Points, in no order, along strands that fork, close into loops and pass close to each other.
Two points are linked if the straight distance between their rows is under 0.783. Some points are linked to none.
Fev: -.06 -.02 -.30 .09 .04 .10 .02 -.24 -.02 -.15 .16 -.24 .16 -.18 .12 -.25 .10 -.15 -.01 .47 .63 -.04
ribo: -.13 -.14 -.12 .05 .11 -.39 .19 .01 -.04 .10 -.28 -.02 -.10 -.07 .28 -.08 .17 .05 .06 .19 -.13 .22
lezus: -.24 -.06 -.33 .09 .13 -.19 -.08 .38 -.05 .04 .15 -.04 .10 .17 -.04 .42 .18 -.08 .09 -.07 .04 .44
sur: .05 .13 -.10 -.06 .20 .28 .09 -.32 -.11 -.27 -.02 -.17 .02 -.20 -.03 -.32 .07 -.24 -.06 .18 .40 -.06
tifu: .07 .05 .18 -.12 -.03 .00 -.07 -.14 .19 .08 -.19 .23 -.20 -.16 -.01 -.22 -.08 -.06 .27 .27 .00 -.11
gopi: .03 .17 -.15 .25 .34 -.43 -.10 .45 .24 -.12 -.23 .08 .14 .25 -.31 .22 .25 -.04 .02 -.08 -.01 .18
fes: .19 .15 .21 -.06 .04 .18 -.18 -.01 -.14 -.08 .17 .19 -.07 -.18 -.27 .13 -.44 -.10 -.04 -.29 -.16 -.23
zevot: .59 -.03 .27 -.13 -.21 .26 .07 -.06 .31 .04 -.06 .12 .10 -.33 -.12 -.46 -.29 -.01 -.18 -.07 .10 -.13
sul: .09 .08 -.01 -.34 .02 .16 .16 -.10 -.07 .24 -.05 -.08 -.01 .04 .05 .05 .13 .16 -.05 -.09 -.28 .13
levag: -.24 -.47 -.26 -.03 -.25 -.10 .03 -.10 -.07 .16 .27 -.42 -.25 -.09 .25 .00 -.28 .13 -.32 -.09 .19 .03
Gid: -.41 -.12 -.54 .17 .03 -.30 .20 .13 -.29 .03 .19 -.03 -.02 .13 .17 .05 .07 .09 -.16 .22 -.02 .08
folez: .02 -.25 .05 -.13 -.14 -.02 -.07 .16 -.24 .30 -.06 -.25 -.08 .09 .05 .19 .09 .04 .25 .00 .05 -.13
fof: -.20 .07 .09 .07 -.14 -.37 -.05 .04 .11 .05 .17 .01 -.09 -.28 .20 .38 .06 -.14 .06 -.16 -.06 .39
nofir: -.29 -.12 .06 .26 .19 -.09 -.12 .32 .06 -.05 -.28 .38 .02 .27 -.27 .10 .17 -.28 .02 .32 -.21 .16
Fina: .34 -.04 .17 .32 -.06 -.20 .03 .10 -.06 -.18 .09 .05 .15 .03 .08 -.24 .02 -.11 -.13 .37 .33 -.12
Gokod: -.16 .27 .10 -.05 .19 -.12 .02 -.21 -.12 -.21 .12 .04 .01 -.05 .06 .40 .08 .04 -.01 -.40 -.26 .04
nizon: -.33 -.42 .06 .10 .02 -.28 -.08 .21 -.02 -.05 -.14 .05 -.15 .23 -.14 .17 .24 -.19 .27 .28 -.08 .01
Niz: .06 .02 -.28 -.26 -.21 .25 .14 -.37 .16 -.06 .34 -.08 -.11 -.32 .29 -.27 .05 .25 .18 -.19 .20 -.18
bana: .12 .28 -.01 .01 -.04 .11 .04 -.24 .07 -.07 -.07 .11 -.02 .06 .01 -.29 .22 .03 .11 .42 -.07 -.14
lume: -.12 -.39 .02 -.10 -.34 -.05 .10 -.15 -.11 .15 .47 -.07 .01 .04 .09 -.20 -.21 .08 -.16 -.17 .08 .11
vofom: .07 -.04 .10 -.24 -.05 .15 .16 -.12 -.14 .12 -.03 -.06 .06 -.02 -.06 -.28 -.08 .14 .01 -.14 -.10 -.20
mek: .06 -.03 .23 .17 .10 -.06 -.14 .13 .05 .13 -.59 .25 -.04 .40 -.38 .06 -.03 -.23 -.18 -.17 -.06 .02
ladi: .04 .11 -.19 -.01 -.22 .09 .08 -.29 -.09 .02 -.10 -.01 -.13 .01 .41 -.24 .42 .17 .09 .20 -.08 -.17
pipo: .01 -.22 .42 .07 .08 .09 .10 .04 -.14 .03 .04 .10 -.07 .04 .12 .14 -.26 -.22 -.18 .13 .04 .18
gilil: .01 .34 .19 .11 .31 .11 -.09 -.10 .05 -.20 -.21 .08 -.12 .17 -.16 .46 .10 -.03 -.05 -.30 -.24 -.08
sodis: .05 .04 -.02 .01 .38 -.35 .21 .33 -.02 .05 -.25 -.06 .12 .25 -.20 .16 .24 .00 -.18 -.12 -.06 .36
vel: -.01 -.28 -.14 -.47 -.05 .42 .26 -.24 .05 .03 .40 .02 -.04 -.37 -.22 -.17 -.15 .00 .20 -.22 -.34 -.35
mubif: .29 .18 .05 .17 -.01 -.15 -.11 -.02 -.02 -.12 -.10 -.05 .10 -.09 -.16 -.33 -.23 -.14 -.25 .25 .14 .01
Vuli: .27 -.06 -.16 -.04 -.15 -.28 -.24 -.13 -.11 -.06 .13 -.20 -.17 .02 -.17 -.36 .13 -.08 .07 .01 .10 .24
vopal: -.19 .16 .15 -.32 -.10 -.12 .13 .17 .02 .37 .02 -.04 .32 -.21 -.13 .27 -.08 .06 .06 -.18 -.09 -.16
Nuri: -.26 -.25 -.62 .23 -.16 -.02 .13 .02 -.36 .07 -.02 -.09 -.13 .02 .33 -.23 .12 .00 -.20 .28 .08 .15
Riz: .20 .24 .17 .00 -.17 .09 -.16 -.09 -.09 -.18 .12 .01 .05 -.38 -.23 -.10 -.38 -.24 -.16 .16 -.08 -.26
Pinuv: -.09 -.05 -.15 -.20 -.15 .25 -.08 -.22 -.16 -.09 .11 -.26 -.16 -.37 .15 -.08 -.35 .28 .16 .15 -.07 -.22
kovur: .01 -.20 -.28 -.30 -.12 .58 .21 -.23 .13 -.16 .46 -.02 .05 -.54 .09 -.32 -.10 .10 .19 -.30 -.01 -.44
dozib: -.16 .10 .31 .03 .03 .14 -.29 .15 .16 .12 -.02 .21 -.03 .25 -.45 .36 -.15 -.16 .20 .01 -.14 -.24
Zovu: -.40 .29 -.02 .02 -.05 .13 .00 .18 .18 .02 -.34 -.05 .43 .29 -.13 .17 .16 .12 -.15 -.32 -.16 .42
Lusu: -.24 .34 .15 -.04 .00 -.27 -.20 .07 .18 .08 .07 .21 -.02 -.17 -.01 .28 .08 .02 .17 -.48 -.16 .13
Bogel: -.06 -.24 .02 .03 -.06 -.07 -.06 -.17 -.17 -.07 .37 .08 -.02 .17 .20 -.25 -.13 .24 .04 -.10 .29 -.21
Pato: .09 .17 .26 .13 .04 .13 -.24 -.12 -.06 -.14 -.10 .14 -.21 .22 -.24 .20 .04 -.05 .13 .07 -.24 -.23
raf: .09 .05 -.28 .03 .12 -.07 -.15 .18 -.17 .20 .12 -.02 -.16 .28 .06 .17 .32 .04 .12 .07 -.15 .37
lin: -.12 .04 -.32 -.08 -.23 -.23 -.13 -.02 -.07 .23 .26 -.15 -.16 .01 .15 -.02 .00 .33 .07 -.07 -.14 -.04
vatub: .17 -.08 .01 -.41 .00 .25 .15 -.14 .09 .01 .04 .05 .05 -.26 -.24 -.25 -.14 .26 .23 -.37 -.37 -.43
fulo: .00 -.14 -.13 .04 -.14 .09 -.05 -.16 -.11 -.10 .33 -.13 .14 .05 .16 -.35 .12 .06 .15 .06 .70 -.27
tosed: .45 -.06 .16 -.13 .15 .43 -.12 -.21 .30 -.13 -.04 -.17 .18 -.25 .10 -.29 -.02 -.03 -.08 .03 .63 -.01
liga: -.08 .17 -.13 -.24 -.10 -.09 .01 -.15 .04 .22 .04 .05 .17 .16 -.19 .04 .06 .25 -.10 -.42 -.40 .24
famop: .46 .14 -.17 .08 .14 -.07 -.04 .14 -.13 -.08 -.23 -.08 -.09 .33 .01 .04 .38 .04 .03 .30 -.21 .16
zudod: .38 .01 .40 .06 .17 .13 .02 .07 -.03 .02 .00 .00 -.05 .04 .12 .11 -.41 -.14 -.24 .10 .28 -.15
Lono: .23 .16 -.18 .26 .23 -.17 -.08 .43 .08 -.22 -.13 .13 -.10 .39 -.16 .35 .49 -.04 .05 .16 -.14 .04
rekug: .14 .16 .07 -.12 .13 .45 .13 -.34 .16 -.22 -.10 .05 .00 -.41 -.03 -.32 -.14 -.06 -.05 -.01 .14 -.28
vana: -.06 .05 -.20 .05 .07 .14 .00 -.09 -.32 -.21 -.04 -.26 -.15 -.13 .39 .01 -.09 .37 .06 -.01 .09 -.18
Tam: .69 .09 .13 .00 -.09 .36 -.15 -.11 .29 -.01 -.18 .05 -.11 -.12 .04 -.37 -.23 -.13 -.14 -.03 .42 -.10
feba: -.13 -.31 -.19 -.23 -.11 .17 .06 -.07 -.23 .16 .13 -.31 -.16 -.34 .29 -.18 -.38 .07 -.01 -.01 .29 -.06
vivup: -.06 .09 .06 .10 .50 .03 -.02 -.06 -.16 -.16 -.17 -.02 -.13 -.02 .29 -.01 -.22 .19 .04 .04 .00 -.22
Mufat: -.08 .05 .08 -.09 .12 -.19 .06 .31 -.08 .40 -.30 -.07 .00 .05 .05 .33 .19 -.15 .22 .03 .07 .08
Dov: .24 .21 -.10 .02 -.12 -.25 .00 .06 -.26 .19 -.01 -.11 .13 -.17 .15 -.20 -.09 -.05 -.17 .23 -.02 .12
Tuvug: .29 .31 .34 .17 .16 -.16 -.07 .11 .08 -.02 .11 .19 -.19 -.13 .06 .31 -.32 -.15 -.07 .13 .08 -.12
dar: .41 .11 .30 .08 -.21 -.09 .01 .01 .16 .20 -.43 .27 -.09 .18 -.28 -.10 -.08 -.32 -.23 -.11 -.07 -.06
zel: -.36 .06 -.13 -.01 -.33 -.18 -.07 .05 .00 .19 -.07 -.14 .30 .09 -.04 .18 .10 .16 -.13 -.40 -.24 .29
lavo: .36 -.04 .30 -.12 -.17 .08 .08 -.20 .12 .08 -.24 .22 -.01 -.07 -.24 -.34 -.02 -.06 -.10 -.29 -.17 -.12
mevum: -.03 -.03 .11 .18 -.04 -.13 -.12 .09 .03 -.06 .06 .28 .11 .42 -.11 -.18 -.01 .16 .00 .16 -.15 .05
Gibo: .01 .01 .38 -.14 .01 .23 .02 .04 .23 .07 -.10 .32 .05 .02 -.48 .21 -.42 -.14 .02 -.17 -.26 -.32
Nugob: -.47 -.09 .06 -.07 .02 -.03 -.04 .22 .14 .05 .36 -.02 .19 .35 -.02 .39 .13 -.06 .03 -.32 .14 .38
dodot: -.12 .07 .10 -.01 -.05 .06 -.16 .04 .01 .20 .20 .27 -.25 .00 .25 -.01 -.06 -.07 .24 .14 -.11 .10
ralef: .10 -.12 .26 .07 .41 .03 .10 -.17 .09 -.20 -.31 .18 -.18 .21 .20 -.15 -.06 .08 -.06 .01 .02 -.14
zedo: -.08 .18 -.01 .19 .16 -.15 -.13 .30 -.12 .17 -.30 .18 .03 .03 -.14 .21 -.06 -.23 .13 .30 -.09 -.05
bolup: -.72 -.08 -.06 .03 .04 -.01 -.07 .30 .39 -.19 .12 -.19 .25 .30 -.09 .37 .03 -.21 .23 -.40 .28 .36
muf: .11 .22 .27 .18 .03 -.36 -.02 .25 .19 .01 .23 .10 .02 -.07 .05 .36 -.06 -.02 -.05 .14 -.07 .19
nerop: .00 -.25 -.32 .22 -.09 .14 .09 .08 -.23 -.16 .15 -.18 .12 .00 .23 -.23 .06 -.01 -.09 .49 .27 .14
rar: -.11 -.39 .02 .08 .01 -.07 .04 -.02 -.21 -.12 .14 -.24 -.12 .14 .03 .23 .17 -.05 .10 .13 -.03 -.02
Zab: -.11 -.01 .19 .09 .13 .04 -.09 .16 .08 .08 -.31 .06 .25 .34 -.18 .22 .03 -.01 -.10 -.16 -.11 .37
vebo: -.02 -.09 .27 .22 .16 -.09 .16 .03 .01 -.22 -.21 -.01 -.04 -.15 .20 .08 -.18 -.12 -.27 .38 -.04 .18
Fot: .09 -.02 -.30 -.07 -.26 .05 .08 -.28 .18 -.09 .10 -.26 -.06 -.14 .41 -.31 .27 .34 -.01 .01 .17 .03
kad: .31 .02 .04 -.11 -.12 .59 .17 -.16 .21 -.25 .21 .18 .15 -.68 -.05 -.32 -.07 -.03 .14 -.15 .11 -.42
tukuv: -.50 -.10 -.22 .06 -.33 -.28 .13 .02 .08 .03 .05 -.25 .21 .24 -.12 .28 .48 .06 -.09 -.07 -.21 .19
mufe: -.60 -.19 -.39 .15 .07 -.29 .20 .08 -.11 -.07 -.20 -.07 .05 .18 -.07 .21 .26 .21 -.05 .04 -.24 .09

A fork is a point with three links, a tip a point with one. Leave the first point through the second and follow the links. Name the first fork or tip that comes.
Fev / fulo -> ralef
Gibo / dozib -> vebo
fof / Lusu -> mubif
ralef / vivup -> Fev

How many points has the smallest loop of links through each point below? Write - if it is on no loop.
sur -> 16
dar -> 9
folez -> 6

Name the points in between on the shortest way along the links from the first point to the second, in order.
Tam / vivup -> zevot > lavo > vofom > vatub > vel > kovur > kad > rekug > sur > Fev > fulo > Bogel > lume > levag > feba > Pinuv > vana
Gid / tosed -> mufe > tukuv > zel > liga > sul > vofom > lavo > zevot > Tam
mubif / fof -> Riz > fes > Gibo > dozib > Pato > gilil > Gokod > Lusu
lavo / tifu -> vofom > vatub > vel > kovur > Niz > Fot > ladi > bana
Fot / bolup -> Niz > kovur > vel > vatub > vofom > lavo > dar > mek > Zab > sodis > gopi > Lono > famop > raf > lezus > Nugob
